Points, in no order, along strands that fork, close into loops and pass close to each other.
Two points are linked if the straight distance between their rows is under 99.7. Some points are linked to none.
Q_646: [ 51 -41  30  -2   0 -31  20   7 -18 -20  -9 -29 -10 -26  16  11 -29 -14
  28  35]
Q_948: [-20   6  12 -61 -24 -22  34  13 -64  -3  31  -4   3  -4 -12  63 -62  38
   4   4]
Q_832: [ 23 -46 -24 -57  22 -11  -3  -4  34 -12 -24 -44   7 -26  42  -8 -23   1
   7  -3]
Q_58: [-23  -1 -82  68  42  23 -13 -31  26 -59 -32  11 -41  -1  -8 -19  53   6
  17 -80]
Q_62: [-30 -18   7 -70 -41 -31  61   8  15 -46  19  -6  32 -27  -9  61  -4 -23
 -48  47]
Q_780: [-16   1  23  27 -76 -72  50  45 -41 -30  28  13   8 -15 -62  15 -26 -31
 -25  62]
Q_683: [-37  13  11 -26 -11  33  17   6  55 -21  15   0  31 -14  -6  24  -1 -24
 -41  43]
Q_201: [ 24 -20  -2  21  18 -30 -37 -16 -76  14 -34 -33 -18 -35  30 -19  11  41
  30 -82]
Q_286: [-22 -29   5 -37  -2  62  20   4  76 -13  -4  -2   8   3  -9   5  14 -42
  -6  51]
Q_478: [-12 -19  -1  22 -19  59 -14 -17 -19  -6  13  22 -45  19 -52  47   1 -21
  46 -10]
Q_529: [ 61 -48   5 -47 -15 -80  35  39 -17 -13  -2 -11   1  -1  31   0  30 -14
  28  49]
Q_730: [-29   9  23 -64 -49 -49  59  19 -41 -44   6  -8  12 -29 -15  55 -51  25
 -35   4]
Q_257: [ 16   8 -32  33  65  19 -57 -47  44  -7 -23 -16 -20  10  28 -20  33 -15
 -10 -43]
Q_699: [  2  12  13  41  23  81 -24 -29  32 -33 -10  19 -31  16 -39 -11  22 -46
  15   9]
Q_404: [ 18 -37   2 -83 -41 -69  46  11  -4 -37  16  -3  34 -32   7  53  21 -42
 -23  52]
Q_773: [ 57 -21  25 -30 -12 -92  23  46 -42  15  26  -5  -2  33  15 -12  -4  -9
  33  44]
Q_94: [-44  63  24  63  21  16  -9  -9 -18  25 -30  67   7 -10   3 -60  10  -1
 -65  41]
Q_399: [ -45  -20 -105  -51  -16   41   25  -49   26   -8  -10   -5   11   -1
   -1   -4    9   55   57  -23]
Q_411: [  7 -17  23  24 -47 -37  27  46 -35   0  40  11   9  -3 -24  21 -18 -38
   0  49]
Q_605: [-84  76  14   9  24  57 -11  12  14  14  -4  35  22   0 -21 -43  62 -56
 -66  30]
Q_222: [ 29 -46 -10 -40   9 -14  20   3  53  -6 -28 -38  14 -13  50 -15  13 -32
  -3  42]
Q_954: [ -5  39  20  10   4 -12 -25 -14 -72   9  24   9 -33  49  -9  72 -13  44
   3 -76]
Q_571: [-12  30  -6  23  13  17 -29  -9  32  49  25  29 -11  91  11   8  49  -9
 -22 -31]
Q_117: [ 35  22  52 -21   8 -76  28  50 -25  12  32 -12  26  32  20 -17 -33  25
  14  28]
Q_772: [  9 -15 -10 -22 -56  -4   6  27 -33  76  31   5 -13  64 -26  11  -7  15
  41  -9]
Q_501: [-41  86   6   8  -7 -18  -7 -11  13  53  14  24   7  70  -6 -15  -2  35
 -57 -31]
Q_882: [-20  41  21  41 -51 -22  19  28 -20  29  35  22   9  36 -42 -19 -49  11
 -18  32]
Q_849: [  7  11  29  58 -43  -7   6  31 -19  46  67  43   2  51 -55  -9 -25 -22
  20  25]
Q_327: [-30  14  49   5  -3   7  29 -12  14 -59 -20 -11  16 -65   2  29 -22 -13
 -51  42]
Q_258: [ 71 -29 -13  10  41  -9 -18   1   9 -32 -28 -34 -28 -38   1 -29 -63   1
  56  15]
Q_512: [ -1 -31 -48 -31  22   9 -18 -16  46   0 -43 -56  19 -38  49 -22  46  27
  -8 -48]
Q_472: [ -5  45   8  12  31  -2  18  -2  22  22   3  40  42   2  42 -63 -27   2
 -39  79]
Q_983: [  6  10 -20  28  35  18 -28 -27  21  12 -15  14 -33  82  -2  16  30  -7
   4 -58]
Q_505: [ 19  31   7   4  63  -5  -6 -10  22  30 -11  18  43  -4  77 -42 -12 -21
 -53  52]
Q_566: [  1 -32 -29 -72  47   1 -22 -17  54   8 -25 -49   5 -40  45   0  -6  11
 -15 -42]
Q_911: [  3 -15  42 -15  -3   1  -5  -4 -70  -1  -8 -32  -5 -62  11  64 -26  22
   1 -30]
Q_903: [ 10 -42 -15 -59  12  26  29   9  84   2  -2 -15  17  11  47 -17  26 -39
  -8  56]
Q_926: [-21  58  11  48  29  -2 -10 -34  10   0 -30  31   0 -14  15 -61 -19   2
 -47  59]
Q_33: [ 29  16 -92  32  13 -13   3  -6  -5  -6   1  19  10  21  22 -39  23  63
  53 -71]
Q_619: [ 27  15   0  13  74  50 -34 -42  58 -38  -8   1 -12  -9 -18   6 -49 -18
  21  21]
Q_740: [-11  40  24  15  33  37 -16 -12  42  31  14  29  17  25  11 -15  23 -25
 -29  35]
Q_268: [-18 -14 -77  -3  21  15 -30 -30  53 -18 -37 -35   3 -31  29 -22  66  25
 -25 -77]
Q_224: [-20  21  20 -23 -31   3   0  24  16  53  23   1  28  40  18  30  26   2
 -40 -34]
Q_351: [ 55  -1  50  13   9 -45  36  21 -44 -56   8   0  -8 -16   0  12 -54 -13
  27  48]
Q_290: [ 19 -53  20 -50   6 -20  17  -2 -26 -33  -8 -22 -10 -52  18  35 -26   0
  30  33]
Q_828: [-28 -42  -4  20 -52  30 -23  39  -9  54  22   2 -18  12 -48 -37  71 -50
  20  -3]
Q_551: [  4  20  62 -23   8 -31  -9  41 -72  -3  12 -24  13 -39  21  52 -28  46
 -23 -35]
Q_905: [ 14  -1  26  78   5  33 -30 -12  -8  62  29  47  -8  42 -13 -72  42 -50
   9   3]
Q_527: [ 18 -30   6  39 -16  64 -13 -11   1 -17   0  22 -41   6 -65   5  -3 -15
  77  10]
Q_655: [  9  36   7  45  48  63 -32 -38  34 -44  15  16 -14  15 -38   0 -20 -17
   9  19]
Q_74: [ 38 -36  46  48 -22  14   5  11 -11  -4   6  11 -13 -22 -29 -15 -10 -41
  36  40]
Q_752: [  3  -3 -91  23  40  20 -25 -33  65 -32 -36 -15 -23  -6  10 -36  47   7
  -2 -58]
Q_285: [ 25  -1 -42 -20  48  44 -18 -38  75 -29  10   3 -12  20 -24   8 -36 -12
  26  12]
Q_458: [ 37 -24  12 -79  -8 -76  27  19  -7 -42   3 -22  28  -7  32  32  20 -13
   4  38]
Q_819: [ 13   4  29  -9  10  17   2 -14  -1 -45  -9 -10   7 -49   1  32 -41   2
 -21   1]
Q_743: [-10   3 -17 -52  38  32 -23 -44  63   0  -2 -10  19  26  17  16  11  -6
 -36 -35]
Q_669: [-17  43  11  28   9  44 -24  -2  24  28  31  36  -2  70 -21 -19  44 -17
 -12   1]
Q_6: [ 25 -22 -30 -43 -29  -7   5  27  11  52  24  -2 -14  66 -11   0 -19  19
  52  12]
Q_897: [ 28 -30 -15  -9 -14  -6  -6  -1 -23  14 -21 -28  -6 -23  17   5   4  33
  35 -18]
Q_297: [-12 -10 -16  47  13  55 -18 -18  16 -28 -18  13 -49  31 -33 -11  57 -22
  44 -30]
Q_386: [ 28 -21 -51 -21  29  29 -24 -13  47   1 -15  -9 -12  16 -13 -14 -21  16
  46  -7]
Q_127: [ -4 -53  28  24 -55  -4   4  26 -70  26  40   1  -5 -28 -38  32 -12 -42
  26  14]
Q_148: [-68  55  18  43  19  54  -8   6 -15  17 -17  71   2 -29 -24 -68  53 -44
 -50  59]
Q_73: [-32  55   9 -14 -44 -25  -3  29   3  69  36  14  30  58  -7  18   4  40
 -58 -40]
Q_254: [-31  12  -6 -44  21  38   8 -26  68 -25   1  -8  29  -1  12  25  -9   2
 -58  -6]
Q_658: [  3 -30 -16  25 -50  16   0  27 -18  48  52  36 -25  52 -59  -5 -15 -15
  51  10]
Q_575: [ -9  18  45 -46   2 -63  11  46 -42   9  21 -28  33   2  28  28 -21  46
 -39 -28]
Q_188: [-75  72  -3  16  15  27 -14  -8  28  38   5  39  15  44   5 -39  66 -28
 -69  16]
Q_438: [  6   3 -50   1  18 -25  -8   4 -62  -7 -21 -25   7 -44  43 -31   9  72
  46 -75]
Q_887: [-15 -35  19  31 -43  26 -12   0 -53  14  31  10 -32  -9 -38  39 -18 -14
  39   1]
Q_559: [ 17  19  46 -13 -16 -38   7  38 -17  24  15  -7  24  24  31   4 -21  21
 -16   3]
Q_964: [ 42 -13 -57  48   7   6 -15  -5  27  -6 -14   4  -4  22  -3 -65  17  31
  54 -36]
Q_467: [ 13 -22  39   6   3 -16 -36  -7 -97   7 -18 -38 -25 -42  21  27  -5  40
  17 -75]
Q_691: [ 10 -17  22   7   0  24 -20   3   0   1 -12  -9   0 -16   8  26   8  -8
   4 -10]
Q_838: [ 49 -45 -20  50   0  18  -4  -9  -5 -30 -30  -4 -23 -33 -15 -34 -24   2
  67   2]
Q_491: [ 10   9 -72  14  20 -43 -22   1 -46  -3  -6  -2  -8   5  29 -39  13  75
  41 -99]
Q_701: [-34   1  -5 -69   1  32 -14 -19  39  44   4  -4  16  38  22  41  31  11
 -39 -47]
Q_912: [-41 -11  31  -9 -37   3  47  11   8 -58  11   5  15 -59 -33  57 -11 -25
 -45  55]
Q_249: [ 36 -15 -40 -53  23   1   6   3  33  20  14 -13  -6  56  -5  -9 -47  29
  62  -4]
Q_240: [ 22  21   8  -3  69   5 -30 -23  22  16 -16 -11  33 -29  62 -37  -7 -24
 -27  11]
Q_951: [ 29  17   0  12  57  17 -35 -21  35  22  -9   6  14  29  36 -22   5 -16
 -13  -4]
Q_410: [ -3 -42   2 -60 -20 -24  33   0 -47   8  12 -18  -5 -19  12  55 -26  12
  29  23]
Q_82: [ 54 -10  66  53 -10 -11  27  17 -42 -26  24  12 -10 -22 -21   2 -42 -42
  30  46]
Q_52: [ 40 -58  19  59 -25  33   5 -10 -22 -24  -7   9 -34 -40 -43 -30   1 -17
  74  17]
Q_325: [-14 -11 -53  29  39  35 -16 -32  20 -26 -39  -2 -57  39  -6  20  39   9
  26 -58]
Q_931: [  8 -35 -30  18 -15   9  -7  -3  -9   4 -37 -14  -1 -42  24 -17  36  31
  32 -56]
Q_495: [-47  23  42  -3 -59 -76  32  22 -18 -27 -32 -34   6 -47 -10  15 -14  -6
 -71  23]
Q_38: [-40  21  27 -55 -54 -92  58  19 -14 -45 -15 -19   9 -34 -10  35 -27  10
 -70  26]
Q_607: [ 19 -21 -39  43  -1  12 -26 -25   3  13 -41 -10 -17   3   2 -33  39  21
  31 -65]
Q_418: [-41  74  10  23 -49 -47   6  14  -5  50   8  12 -13  46 -22 -37 -35  19
 -54   4]
Q_753: [-37  51   2  20  12  28  -4   2  22  63  13  59  38  27  18 -48  37  -4
 -51  33]
Q_412: [-15 -18 -37  -7  -5 -10   0  -9 -44 -19 -50 -31  16 -71  35  -6  20  60
  33 -64]
Q_857: [-48  20  12  18 -71 -63  34  33 -21 -23   2 -16  -3 -29 -54  17 -30 -19
 -48  41]
Q_520: [-12   5  39   0   0  26  -3 -18 -45 -43  -2  -7   5 -58 -25  80 -50  19
 -16  -5]

A piece is two or more points that can be reached from each other along the links. Count, over all rows, the pieces, the separate loops (a circle has one, a figure eight two, a Y none), the forks (points with three links) and the tips (points with one).
pieces -> 3
loops -> 7
forks -> 9
tips -> 1

A fork is a point with three links, a tip a point with one. Leave the first point through the second and follow the links. Name the first fork or tip that comes.
Q_286; Q_683 -> Q_325
Q_82; Q_351 -> Q_52
Q_224; Q_701 -> Q_752
Q_912; Q_62 -> Q_911
Q_773; Q_529 -> Q_819
Q_605; Q_148 -> Q_951
Q_505; Q_472 -> Q_740
